Points on a hilly landscape, in no order, each with its height.
From any point a ball rolls to the lowest of the 2 points nearest to it. It stops when none of these is lower. Distance is the straight distance between rows; heights are no part of it.
Goro height 3.97: [167 146 141  92 106  52  77  56 129 141  94 142 114 120 108 106 126 131
 112 111 134  89]
Lag height 5.72: [108 139 208 168 122 164 113 159 142 169  99 148 110 115 138 118 150 160
  97 118 167 134]
dabo height 3.52: [147 121 168  94 161 138  92 170 169  79 117 184 125  93  91  87 123  94
  90 119 130 108]
rud height 4.98: [132 135 149 123 128 122 148 157 214 160 136 149 111 118  99  78 177 144
 120 133  83 124]
Gefi height 6.25: [100 169  96 125 115 160 141 166 149 104 169 107  72 112 107  97 117 157
 112 135 127 133]
gelop height 3.71: [110 129  73 123  86  99 156  97 105 158 150  52 122 117 137 136 116 183
 151 139  90 174]
luman height 5.71: [110 166 107 112 127 151 114 137 157  86 122 104  92  75 139 113  73 160
  73 119 133 136]
nufu height 4.09: [161 141  69 117  96 110 147 132 152 102 160 126 126  91 104 108  81  75
  90 119  98 108]
Gelu height 5.98: [ 90 138  86 145  90 176  98 172 140  78 152 117  92  95 164 178 125  97
  83 168 135 109]
ger height 3.23: [176 123 110 127 136 113 171 103  86 134 138 164 145 146 125 146 108  55
 119 102 146  93]
Ditar height 5.74: [107 151 113 129 114 117 152  97 132 176 148  94  78 125 133 131 138 227
 125 116 127 189]
Gula height 4.76: [116 118 162 183 113 149 153 145  90 144 158 156 142 158 103 168 172 134
 142 132 197 127]
gil height 4.63: [132 159 140  94  93  34  69  79 177 132  84 100 133 113 153 100 151 145
 143 160  90  97]
lifu height 2.91: [129 104 198 145 133  72 112 100 135 170  62 116 198 102 149 112 140 102
 130 125  98 107]
rulup height 5.44: [141 156 142 161 109 149 134 145 122 139 131 149  94 108 132 131 111 130
  79 115 176 132]
ludul height 3.18: [132 152 181 141 134 165 106 160 158 107 123 163 105  96  81  84 115 127
  86 101 162 117]
piran height 4.87: [134 134 144 138 113 113 156 123 190 187 130 121 112 125 124  97 165 169
 120 118  89 144]
kiza height 4.20: [139 123 119  82 154 140 124 134 124 110 145 140 159 163  62  80 115 122
 186 130  86 106]
Veni height 5.60: [143 106 153  79 172 132  77 133 114  81  59 164 120 140 172 125 111 116
 106 132 108 101]
rumiz height 1.58: [170 108 115 136 140 132 171 130 122 149 139 183 110 147 164 172 166  46
 110 147 139 107]
razo height 1.00: [100 113 151 215  76 138 150 114 106 129 149 105 171 125  89 183 154 161
 138 152 193 144]
Gebe height 1.12: [157 121  87 124 136 144 149 138 122 115 143 162 114 150 170 183 136  54
 110 143 129 105]
Zabo height 5.46: [137 123 173  98 185 147  92 131 125  96  77 170 132 148 141 111 103 147
 109  99 142 115]
pak height 2.07: [162 114 114 152 122 130 156 149 149 166 136 191  96 112 150 138 160  52
 105 157 117 120]
gurur height 6.14: [127 123  94  89 167 130 133  99  66 107 109 128  90 167 191 157 114 145
 116 120 139 131]
buv height 6.03: [131 121 127 134 138 146 126 138 136  98 131 129 185 105 132 153  86  62
 120 111 150 104]
Bek height 4.83: [159 107 138 123 136 110 152 109 133 192  98 166  80 161 182 127 184 133
 115 123  98 143]
verul height 3.26: [146 133  59 102 126 121 150  91  60 120 149 110 111 144 141 158  92 134
 134 128 131 139]
Zime height 3.40: [127 142 120 122 118 108  93  81  78 108  96  64 187 136 137 120  84 108
 203 146 110 111]
dad height 4.72: [108 144 174 146 145 163 128 133 135 161 127 129 120 146 117 109 146 203
 157 110 148 160]
mup height 5.66: [105 155 110 161  87 115 155 120 121 158 153  98  78 105 133 138 136 209
 102 131 156 183]
goda height 6.13: [150 160 103 135  98 120 147 104 132 135 145 108 132  79 105 117  74 138
 105  96 138 148]
Fefe height 2.89: [121 153  59 113 125 132 140 113  94 101 159 109 110 113 142 153  73 142
 106 131 145 152]
fedek height 3.79: [128 139 104 168 103 140 164 154 138 144 192 150 157 136  95 149 135  68
 137 136 147 116]
loro height 2.99: [141 139 191 127 141 137 106 146 193 131 114 168 119  76  72  82 145 126
  85 105 140 123]
tetir height 5.19: [144 129 174  96 158 121  99  89 150 142 100 150 133 132  75  95 117 182
 123  82 137 116]
Pagi height 5.32: [151 117 146 116 164 140 145 113  86 131 103 151 139 171 159 150 123 124
 138 105 153 121]
luvu height 4.25: [151 108 109 111 149 118 143 137 127 129 132 169 128 178 137 111 144  79
 135 131  98  96]
fakid height 6.48: [161 121 136  84 158 106  99  98  77  77  83 165 137 154 134 117  97  81
 124 110 135  77]
vav height 4.31: [146 148 160 106 140  70  75  71  96  95  57 129 158 155 159 112 115 108
 161 136 134  92]
Tati height 3.45: [166 138 129 133  98  74 128  68  97 141  98 114 160  98 130 115  88  91
 118 101 128 106]
gege height 5.26: [140 131 134 117 165 175 102 164 133  97 104 192  75 136 155 127 122 100
  96 146 144 114]
Pidep height 5.97: [129 103 149 135 146 117 139 164 180 145 126 151 165 111 122  99 157  75
 131 144  82 109]
deg height 5.92: [ 87 125 107 161  85 150 112 161 133 102 131 101  92  96 181 184 142 139
  84 165 150 136]
lubam height 6.34: [153 124 101  79 158 111 110 127  93  74 128 168 130 175 120 105 105  72
 138 127 106  76]
nupo height 4.81: [160 150 117 113 144 120 144  77  89 167 116 152  81 149 146 144 115 176
  91  92 153 148]
Pade height 4.48: [ 84 148 109 143  99 149 152 176 154 140 180  99  61 141 104  94 174 181
 148 132 110 150]
Lolev height 5.79: [136 152  89 129 128 178 132 143 105  99 175 108 161 113  70 143  67 102
 155 129 158 138]
zil height 5.69: [159 132 156 111 118 112 105 116 179 105 112 136 135  52  86  97 102 126
  66  89 144 123]
Mem height 3.87: [176 126  97 108 116  90 141 133 153 112 161 172 133 100  83  95 109  53
  89 112 107 104]
Nere height 5.65: [102 123 136 193  71 126 152 157 135 160 156 110 122 118 133 150 163 156
 114 142 161 150]
gub height 3.22: [144 134 175 122 125 119 122 129 210 166 104 150 111  75  94  99 150 150
  80 119 123 128]
Nimol height 6.16: [133 139 151 116 112  99 107  92 124 127 111  84 190 105  72  85  96 127
 177 117  98 110]
mal height 3.36: [143 134 153 126 142 144 110 157 161  89 132 161 135  90  92  95  91  88
  88 108 161 116]
Lezos height 6.04: [123 130 136 127 133 136 129 153 167 118 124 120 143 110 133 106 102 131
 119 118 114 127]
kun height 5.64: [ 78 126 210 170 124 176 118 190 148 153 125 130 123 129 126 106 168 169
 131 128 147 130]
Fino height 3.82: [145 131 164 139  99  83 135  84 175 184  99 106 159  75 118 106 120 151
  98  94 111 126]
Fimeg height 5.49: [ 66 103 159 156 124 167 108 200 168 121 137 107 134 142 158 143 180 129
 160 149 125 132]
dofo height 6.08: [ 95 131 107 126 112 165 116 192 195  83 131  98 113  81 155 124 128 110
 114 171  96 112]
tofa height 4.08: [117  90  89 100 161 149 136 124  69 105 157 106 143 204 109 185 153 127
 205 147 135 154]
bog height 1.84: [160 146 103  97 157 180 128 135  81 129 166 107 139 161  50 117  95 133
 169 136 130 163]
Bim height 4.85: [135 148 117 119  81  48 106  65 159 165  93  87 118 130 160 101 151 150
 140 146  73 108]
mif height 5.34: [ 75  96 144 149 131 118 124 146 122 129 106  98  87 160 188 174 175 191
 138 135 160 184]
Ritub height 5.36: [115 133 135 147 122 186 105 182 138 110 129 159  80 121 142 129 131 101
  95 153 139 110]
Mer height 6.26: [134 129 109 130  97 100 145  99 112 145 125  80 167 116 138 126  99 133
 149 119  98 124]
fiz height 3.94: [173 134 143 124 159 126 146 102 101 144 124 178 137 147  90 109 108 102
 121  81 158 119]
pab height 4.82: [151 102 120 161 102  94 184 122 129 190 139 134 145 131 169 172 173  91
 119 133 125 136]
nures height 5.42: [ 62 123 139 157 115 135 116 151 121 120 115  88  81 124 176 156 153 205
 112 144 159 175]
rafu height 6.40: [131 136  97  93 170 155 115 102  57  76 114 127 127 142 154 161  60 129
 121 111 160 119]
ruru height 3.51: [152 135 178 144 116 101 135  89 190 205 101 133 120  85 112 112 138 173
  80  91 134 141]
sezi height 4.13: [118 105  78 163  81  97 186 140 148 160 193 108 146 147 130 168 179 115
 166 144 119 160]
Fiv height 6.06: [ 97 130 114 141 120 174 110 179 164  88 141 109 130 107 159 152 119 101
 119 153 130 119]
bubo height 5.88: [110 132 128 143 127 156 155 163 152 142 170 108 151 140  93 105 139 143
 180 129 119 146]
Mit height 2.81: [121 113 165 149 117  95 139 128 166 155 112  98 198  87 116 103 121 112
 134 113  93 117]
mil height 2.87: [162 108 153 127 147 126 119 138 155 139  93 200 110  90 138 122 131  76
  89 137 114 120]
Nupe height 5.62: [107 115 134 159 118 125 128 126  94 129 102 120  63 132 196 185 168 177
  85 145 187 165]
nefop height 2.02: [122  92 139 146 153 148 128 154 164 125 117 159 178 110 149 159 148  28
 124 154 107  98]
fevep height 4.39: [122 151  68 131  88 117 177 143 168 147 183  92  99 110 126 111 137 150
 124 132  89 150]
pegu height 5.76: [134 108 157 131 147 130 143 112  91 157 117 124 186 161 123 131 131 123
 184 113 128 121]
mam height 6.17: [107 115 113  91 157 149 105 160 136  57 129 113 174 134 119 108  88 109
 161 135  92  94]
Kega height 5.50: [ 94 101 131 168 103 137 132 147  78 121 128 138  49 163 142 175 183 180
  87 141 183 142]
fibar height 4.88: [123 149 166 110 154 152 125 102 156 168 117 110 127 128  74 105 124 221
 152 102 129 155]
tidi height 3.92: [144 130 106  90 174 145 132 155 128 102 153 187  98 189 103  90 131 122
 148 119 107 115]
repe height 3.48: [126 119  96 131 105 107 149  85  73 150 136  63 141 116 134 164 104 197
 143 142 139 188]
fega height 5.70: [ 95 105 131 138 149 173 123 154  93 123 154  93 136 176  84 154 161 179
 198 159 154 193]
memi height 4.89: [134 159  92 114  79  61 123  56 131 163 117  77 105 123 135 104 119 164
 135 132  76 116]
duli height 2.04: [110 128 153 191  90 130 144 131 131 141 125  92 206  68 140 181  96 120
 118 125 181 140]
Lusi height 5.73: [127 154 126 150  91 156 112 157 159 128 111 136  58  64 153 121 115 139
  61 147 128 136]
Diguz height 0.60: [123 140  96 150 108 156 132 154 123 104 163 146 115 140 151 184 141  89
 106 148 161 114]
mipa height 5.16: [167 131 104  86 168 142 109 134 118  88 103 192  74 140 152 123 103  99
  81 131 126 111]
fef height 6.36: [148 107 126 136 123  67 142 127 131 139 137 139 189 113  94  97 127  32
 135 127  90  81]
kezem height 5.80: [ 94 116  96 103 156 143 138 132  97 137 161 105  84 174 118 129 148 186
 175 137 121 191]
zur height 3.20: [166 119 131 111 119  96 122 117 153 140  96 162 114 100 137 114 123 100
  88 131  91 118]
Kir height 5.77: [111 116  94 110 152 160 133 136  74 125 169  90  99 182  78 149 149 175
 170 168 150 209]
tova height 6.28: [138 138 109 115  93  97 131 103 131 121 134  83 171  94  84  93  85 116
 154 120  86 109]
kug height 4.95: [138 104 156 174 120 143 152 147 126 177 128 173  97 129 168 176 201  82
 117 160 152 125]
fafa height 5.13: [182 146 113 113 135 115 139  88 115 143 113 167  80 128 136 125 102 124
  67  93 140 126]
losum height 4.37: [175 144  84 128  91  93 167  72  88 185 155 117 125 147  99 120 122 133
 152 116 105 143]
ruge height 4.57: [105 136 161 129 172 177 115 140  95 131 122 135 116 157 124 126 129 198
 159 114 172 165]
neda height 5.45: [ 72  93 151 171 100 152 106 175 154 124 120 106 126 131 178 182 192 134
 133 157 137 135]
talis height 2.90: [113 128 145 156 120 152 128 118  88 124 121  86 177 108 117 174  94 187
 147 138 187 176]
zolas height 4.12: [155 127 112 102 167 139 153  85  45 158 135 134  94 190 114 151 141 177
 161 122 152 175]
bapag height 6.10: [105 130 117 110 137 154 121 157 159  78 133  97 167  97 118 109  79 126
 139 126 114 118]
vupum height 6.88: [152 141 119 123 104  49 123  88 122 137 112 130 149 158 135  88 148  79
 165 148  84  96]
Mek height 5.78: [111 134 149 177  96 129 160 163 173 173 151 115 148 101 123 116 156 129
 131 131 125 142]
lide height 6.35: [101 142  62  93 161 167 131 148 100  89 184 131  76 167 115 122 108 141
 147 140 130 148]
taka height 4.35: [132 123 141  86 192 174 111 135 107 111 128 139 146 182  77  90 111 151
 191 116 111 134]
Lugul height 4.54: [ 96 140 116 123 130 156 139 184 177 126 159 120  70 149 127  88 169 154
 140 136 104 140]
bodu height 1.60: [ 92 109 142 165 124 158 123 168 170 117 143 124 189 112 153 179 159  54
 136 157 120 107]
Mamin height 5.14: [119  90 157 143 138 145 124 156 153 172  93 149  79 139 197 145 197 142
 131 143 117 161]
gup height 4.78: [122 128 150 106 158 155  83 139 157 102  63 147  78 103 178 122 110 161
  80 139 120 139]
Fusez height 4.07: [166 118 113 140  89  75 153  88 108 157 102 110 161  97 173 151 107  67
 103 125 111 102]
fule height 5.08: [138  95 164 167 132 118 166 129 129 185 113 145 147 127 179 176 177  97
 120 139 152 138]
mugo height 5.99: [ 92 109 179 149 166 175 120 179 151 129 123 145 164 161 136 122 150 113
 161 131 145 120]
Pirom height 5.95: [110 124 157 124 149 154 144 156 167 130 145 116 183 126  67  77 128 135
 184 119  99 127]
mok height 3.77: [142 138 101  61 164 115 103 128 139  93 130 171  84 167 109  86 123 145
 117 125  86 102]
mabok height 4.33: [ 66 116 101 150  93 116 153 154 149 129 158  52 108 114 132 147 158 199
 161 151 126 189]
retut height 5.33: [132 129 180  99 184 154 104 116 130 122  97 162 142 148  94  98 108 176
 139  92 142 126]
zaki height 3.60: [155 125  60  95 137 115 155  83  45 114 145 123 105 179 157 167 120 106
 152 130 130 109]
gos height 5.59: [ 90 175 128 124 129 158 122 134 158 112 125  89  84  84 134 108 107 201
  97 119 137 149]
bib height 4.42: [157 106 129  98 140  95 120 126 134 137  96 169 116 166 153 104 158  97
 124 140  76  97]
sipe height 2.35: [122 111 166 147  96  64 121 101 155 164  82  90 192 100 146 102 137 108
 143 135  77 103]
Pizip height 5.68: [ 82 165 127 129 134 182 122 144  91 121 158  96  82 123  84 114 119 212
 137 140 163 175]
budi height 4.46: [170 117 117 155  85  80 176  93 121 192 108 122 136  96 180 162 134  89
  95 127 113 123]
vamef height 1.01: [ 87 135  93 148 109 173 112 154 128  62 177 120 151 144 133 197 144  94
 132 150 145 117]
baf height 5.89: [149  99 144 119 156 131 104 139 133  85  97 154 183 101 135 138  94  37
 106 122 136  90]
mak height 6.46: [114 147 117  86 184 177  97 155 130  50 124 146 107 142 118 100  77 149
 117 119 138 121]
Pud height 5.90: [109  98 172 145 170 155 145 145 124 145 123 141 187 169 133 134 150 123
 177 118 143 127]
pas height 2.06: [161 124 144 116 100  50  95  93 135 124 118 133 161  81  97  91 117  73
 103 109 110  94]
dom height 4.60: [103 136 135 110 150 162 107 175 183 102 119 137  75 128 145  94 147 161
 113 145 102 134]
Bimin height 3.89: [127 103  84 102 149 131 152 113  71 104 151 127 123 198 154 187 149 106
 175 128 133 123]
fil height 6.71: [115 123 135 122 146 141 115 112  92 110  87  98 157 120 184 156  81 157
 123 110 146 133]
pap height 6.05: [116 118 170 108 140 117 115 125 145 119 117 101 210 110  63  71 116 127
 184 116  91 108]
saleb height 5.54: [ 87 128 125 185  82 124 135 139 106 133 137  97  91 115 143 156 148 197
  99 147 175 160]
vebav height 4.61: [ 93  99 170 199 101 150 147 140 110 127 151 147 154 161 113 196 206 113
 136 142 169 113]
Lam height 4.36: [149 148 152  96 111  39  69  86 140 124  87 133 141 127 134  99 141 111
 136 142 105  89]
doz height 5.93: [129 139 160 134 129 132 120 125 164 133  98 117 136  92 142 120 103 159
  98 110 128 143]
Giti height 3.00: [115 121 107 115 122 116 108 111 101  96 120  86 187 158 133 115 103  90
 204 155  91  90]
lafa height 6.01: [109 115 112 113 158 127 137 111  82 127 120 119  92 166 180 156 145 182
 140 122 144 165]
sali height 6.15: [115 142 100  91 124 143 115 176 193  64 125 111 114  71 131 100 103 121
  95 149  86 115]
Furid height 5.02: [172 130 121  66 149 108  81 120 134  81  99 185  82 108 120 111 100 119
  63 113 120 110]
tipeb height 5.40: [105 138 132 156 109 159 125 153  77 126 152 149  51 143 134 146 142 172
  75 131 181 128]
biru height 6.53: [108 168 139  96 181 177  97 131 120  78 114 133  90 126 115 106  76 184
 109 109 154 139]
Lukos height 3.35: [142 154  98  84  95  72  81  90 125  72 109  96 128  98 127 100  79 115
 113 133  94  92]
Duv height 6.07: [129  97 167 115 164  96 121 143 145 139 107 163 177 152 116  90 157  91
 147 131  83  92]
tomu height 1.28: [ 92 122 118 162 110 167 115 166 151  92 172 138 160 144 140 191 171  64
 136 156 127 111]
Tigi height 2.58: [168 118 151  83 109  47  88  97 153 146 130 164 133  84  78  95 155  92
  94 105 115  87]
bapup height 5.56: [ 63 109 182 166 123 171 123 182 145 131 143 105 154 144 122 131 166 168
 176 138 151 138]
peme height 4.45: [112 137 148 111 187 193 110 148 113 110 133 140 131 166  99 110 115 167
 174 117 147 147]
ges height 7.05: [156 127 142 130  98  48 125  84 146 175 106 133 142 132 131  95 157  98
 123 131  76  96]
Sato height 6.30: [ 88 152  76 125 131 166 131 170 116 102 185 125  60 152 123 120 137 151
 131 145 138 140]
Veleg height 6.72: [154 135  99 130 108  77 139  91  97 136 132 120 163 158 125 111 126  56
 179 142  99  86]
vomur height 3.91: [123 127  53 106 109 109 164 107  91 155 183  76  90 140 104 136 133 173
 154 150 100 193]
dilu height 5.67: [108 156 117 151 117 179 128 159 112 103 171 121 127 120  88 133  95 138
 137 134 170 129]
kif height 5.12: [137 133 115 135 150 147 151 128  89 127 141 160 104 166 153 158 136 133
 124 123 175 142]
pir height 5.37: [ 87  89 178 165 131 165 104 171 138 134  90 126 119 132 200 181 190 141
 136 152 157 145]
tero height 5.05: [132 134 179 103 149 124 119 102 194 173 109 134 133 110  59  93 133 204
 131  87 143 120]
kuzab height 5.30: [152 104 196 123 129  78  83  81 146 145  69 137 167  72 121 106 119 121
  88  92 133 108]
gela height 3.55: [130  92 170 156 152  92 141 126 127 162  94 128 204 115 139 130 144  59
 138 125 106  97]
Buk height 5.81: [131 141  98 114 125 142 110 139 144  75 115 115 117  84 151 132  64 113
  77 124 130 120]
Puni height 4.24: [145 149  81 114 106 113 156 133 163 129 155 119 112 109 117 105 109 123
 107 119  90 127]
zotel height 6.12: [134 124 106 134  97  98 147  97 106 145 115  90 143 113 180 150 111 153
 118 119 115 138]
vefor height 3.61: [167 123 167 124 166 133 114 115 130 109 127 185 141 110  75  94 101  98
  99  74 169 122]
Vilu height 2.77: [163 118  82 116 131 121 177 115  83 136 173 152 145 173 116 156 129  66
 156 121 133 106]
seb height 2.97: [153 164  91  90 109  80  91  64  94  90 114 111 121 124 105  97  75 115
 136 127 114 103]
dobe height 4.41: [ 88 124 102 143  97 120 157 158 159 148 168  91  76 136 139 128 177 179
 148 135 116 179]
Vuvet height 4.34: [ 99  99 139 158 134 149 137 134 123 105 144 121 182 164 146 197 172 115
 171 139 160 138]
Risip height 4.04: [132  93 141 143 142  88 153 115 116 160 119 130 186 158 150 137 167  43
 168 142  94  74]
feg height 6.54: [141 115  94 139 109  96 166 121 121 150 164 124 188 141 103 125 125  52
 169 132  98  97]
miz height 3.54: [180 124  96 115 101  81 125  92 126 144  96 143 103 104 164 124 114  90
  80 133  87 106]
nomez height 4.66: [155 148  77 127  80  71 146  63  97 166 138  90 115 138 136 115 122 133
 148 130  85 127]
zifuv height 4.73: [140 143 175  79 141  75  38  74 114  89  64 134 142 124 132 102 105 144
 133 119 140  93]
mege height 4.19: [101  98  99 129 138 157 138 137 111  93 168 113 177 177 114 192 160 114
 199 147 133 142]
tebo height 6.21: [133 106 151 111 139  66 111 147 141 117 131 148 189 118  86  81 141  53
 146 136  79  79]
lipi height 5.61: [115 138 113 137 106 131 129 139 169 141 120 110  73  91 179 126 139 162
  85 147 106 155]
gapi height 5.75: [143 106 137  94 157 131  85 132 112  70  69 141 158 121 171 138  86  77
 108 133 119  84]
nub height 2.13: [142 129  58  96 148 153 145 121  68 118 175 113 126 173  86 140 104 118
 164 148 119 149]
rutu height 5.03: [151 129 190 109 122  66  64  60 115 114  64 130 165 103 125 104 106 123
 116  96 146 102]
ramo height 4.90: [148 140 125  77 157 132  85 117 155 102  90 163  58 101 145 119 102 162
  57 127 117 125]
Gupaf height 2.50: [126 164  81  91 144 151 131 100  98 107 147  97  99 111  96 117  67 168
 121 120 125 156]
domot height 2.38: [123 101 108 130 140 139 141 153 160 115 148 137 180 149 140 143 139  48
 149 142  93  92]
meb height 4.10: [127 134 137 111 103  89 123  93 175 152 103  87 142  98 113  98 120 178
 124 112  86 112]
gik height 5.96: [165 140 103 118 115 112 123  96 121 104 116 120 129  75 132 126  54 114
  78  91 142 126]
Zigem height 3.46: [161 176 118  92 115  56  66  41 108 105  93 122 123 132 109 103  97 124
 144 129 138 102]
nuga height 4.68: [107 121 140 109 164 160  97 160 157  98  93 134 107 131 172 117 124 147
 112 139 110 132]
nim height 4.30: [165 147 117 140 139 146 170 124  93 154 171 173 131 154  82 123 113 106
 146 106 165 137]
duda height 5.04: [136  85 138 127 129 124 132 137 166 173  89 154  93 127 198 126 180 130
 129 149  71 147]
Nileb height 5.06: [127 125 135 112 146 131 149 155 188 154 150 150 113 160 100  76 175 152
 152 123  79 128]
dofa height 2.14: [155 148 106  90 146 154 124 100  90 140 140  96 125 137  61 110  87 166
 148 121 117 155]
Fim height 2.70: [114 107 105 120 119 113 125 132 137 103 132 102 201 140 131 125 109  70
 173 141  85  81]
zile height 3.88: [128 136 153 121 132  90  94  77 101 116  74  99 179 159 158 110 121 113
 196 144 114  99]
Mag height 5.53: [ 79 146 129 130 128 152 111 149 146 118 121  97  72 108 173 127 130 190
  96 138 134 164]
lunav height 2.51: [111 138 165 168 110 143 131 124 123 138 114  93 194  76 131 149  80 159
 132 108 176 157]
Kolog height 5.83: [101 130 121 156 101 146 150 171 161 133 168 112 143 124 127 130 142 123
 144 138 132 138]
Fidof height 6.41: [ 96 130  95  92 183 188 111 157 116  66 148 129 120 168 125 119 100 137
 160 137 126 127]
Pubas height 5.82: [ 96 147 111 162  67 158 116 169 135 118 138  99  63  66 162 151 119 144
  63 158 138 127]
zot height 4.49: [ 76  94 181 188 117 162 115 152 128  95 134 132 166 156 139 206 210 114
 147 145 164 120]
memet height 6.27: [137 135  81  87 178 151 128 114  70  84 134 155  96 170 154 150  87 118
 121 119 148 119]
Bofa height 3.21: [127 125 123 134 131 137 138 102  84 143 127  95 160 129 136 156  98 177
 156 123 154 164]
Sug height 5.35: [166 162 129 141 122 129 135 107 133 149 122 164  70 103 126 125 108 144
  59  98 163 144]
nen height 5.86: [109 121 168 170 145 132 147 177 179 156 147 136 176 106 101 101 153  80
 140 133 112 114]
Zefog height 3.96: [125 133  85 177  72 117 177 152 146 151 203 127 138 138 110 156 168  92
 137 146 144 138]
Vaz height 5.55: [136 109 160 131 148 117 138 104  98 149  92 124 167 147 168 142 125 126
 146 111 133 117]
Zovap height 4.94: [145 133 151 154 145 153 164 123  76 135 150 166 127 163 119 172 149 123
 144 121 205 132]
biriv height 3.64: [144 127 137  69 172 138  93 162 158  78 122 186 103 146 110  91 123 124
 101 126 108 103]
sisu height 5.94: [ 93 131 174 165 137 173 129 204 176 126 151 145 155 116  90  95 146  86
 137 137 139 101]
nadov height 6.57: [126 126 138 113 159 155 107 105  77  80  89 109 174 116 153 160  55 131
 132 103 170 124]
rol height 4.77: [123  87 164 191 100 127 162 132 119 147 136 152 118 147 152 208 222 100
 119 155 170 130]
falo height 4.06: [140 114 118  99 170 133 133 156 124 108 152 175 149 185  89  86 125  83
 166 125 102  96]
Kul height 3.69: [158 142  76  99  89  71 112  94 133 111 109 118 100 101 151 112  98 108
  83 138  77  99]
Nuka height 5.24: [109  96 152 139 141 132 129 142 129 152  90 122  99 147 206 168 175 166
 128 135 143 166]
Dipas height 4.71: [153 125 109 136 106  94 168 121 161 190 145 137 112 138 142 108 160 128
 115 115  88 141]
gafe height 3.49: [137 124 114 116 156 159 139  98  52 121 132 107 144 150 118 179 105 164
 158 139 172 168]
gage height 5.84: [115 150 196 153 132 152 112 134 170 165  91 129 106 101 144 114 135 193
  97 109 146 149]
Lezib height 5.29: [127 155 115 149 113 142 142 146 107 142 155 150  75 140 139 133 135 149
 101 126 165 146]
Dus height 4.11: [161 143  67 102 115 124 157  93  83 171 173  95 105 156  77 117 124 158
 159 136  94 170]
mumo height 6.18: [107 168 110 113 116 155 135 173 191  86 138 100 112  84 106  87 115 146
 110 131 111 122]
lavi height 5.43: [ 92 147 165 148 121 187 100 187 149 114 120 132  84 107 128 108 130 154
  94 133 139 113]
fifo height 6.02: [105 122 148 136 149 169 120 196 174 107 137 156 135 137 125 106 143  92
 137 146 119 107]
lano height 4.53: [141 147  91 152  82 106 176 123 158 186 174 123  85 122 134 119 154 154
 110 120 110 163]
zef height 5.85: [121 137 130 131 119 105 135  77 128 180 105  87 111 110 164 140 124 225
 111 105 124 169]
Vapu height 5.52: [168 103 184 129 136  91  93  95 158 134  94 158 149  39 105 104 121 101
  60  90 145 130]
Zapeg height 5.63: [ 76  96 152 158 140 166 118 164 120 120 152  99 170 167 108 157 170 168
 208 149 156 165]
mozi height 3.78: [164 133 107  94 152 144 132  78  23 142 123  99 128 170 106 155 103 154
 156 133 146 161]
tidav height 4.44: [166 145 128 102 163 136 137  74  70 159 119 160 101 174 109 126 109 166
 137  94 146 146]
kop height 3.62: [181 123 106 125 128 101 152 120 124 137 136 173 131 123 113 113 111  53
  93 107 123 100]
lomo height 2.44: [156 133  55 113 127 133 170 129  96 134 190 150 113 169  99 135 119  96
 157 127 117 127]
dis height 5.57: [100 155 129 148 114 186 136 166 100 123 177 117 101 135  69 119 131 173
 149 137 164 142]
Linu height 3.19: [145 129 142 149 115  98 156 127 160 154 141 130 172  81  89 100 109  91
 115 101 113 125]
rizog height 2.78: [165 150 120 134  86  45 103  63 109 113 115 117 167 101 111  95 100  59
 139 120 125  99]
nuget height 6.00: [124 124 134 129 106  95 125  85 122 163  76  81 125 108 204 147 120 190
 102 114 111 149]
Kesev height 5.51: [ 85 147 151 148 102 185 131 195 121 125 164 124  80 121  90 100 138 173
 110 124 142 109]
zogu height 5.91: [ 91 126 122 117 152 132 135 114  97 146 132 117  73 167 150 138 151 214
 143 123 146 194]
toz height 6.24: [124 113  87  87 158 137 110 141 108  73 130 136 148 170 135 119 101  91
 155 135  99  88]
tameb height 2.48: [166 101 146 148 157 140 144 143 146 165 100 220  94 111 153 138 169  56
 117 156 118 116]
savo height 1.49: [111 123 142 209  68 124 150 116 117 134 138 109 183  97 129 205 139 131
 103 146 192 139]
viram height 4.62: [147 113 140 106 144 104 124 106 122 159  87 151 101 164 171 116 155 142
 120 122  90 116]
lopo height 5.87: [139 124 119 134 130 146 138 130 123 111 152 122 190 101  78 118  72  80
 149 104 144 119]
liv height 3.53: [131 140 138 175 115 130 156 153 148 149 168 143 161  98  90 121 113  68
 116 113 153 123]
lemu height 4.23: [ 90  97  90 172  82  98 165 139 143 144 169  77 133 142 120 168 175 168
 176 151 126 187]

For each start below, name the point where the ball stops.
Zabo | loro
memi | razo
pegu | bog
mumo | loro
kuzab | Diguz
Mer | loro
luman | loro
kug | bog
fafa | razo
ramo | sipe

Call two points neighbours if one is among the 2 nearest of the other. Go from one point of each pair to the other, from neighbour to neighbour, staying as low as possible. Name the highest point that can't be avoided.
nen, bog | fifo
pas, Diguz | Goro
Diguz, seb | Kul
razo, bog | Gula
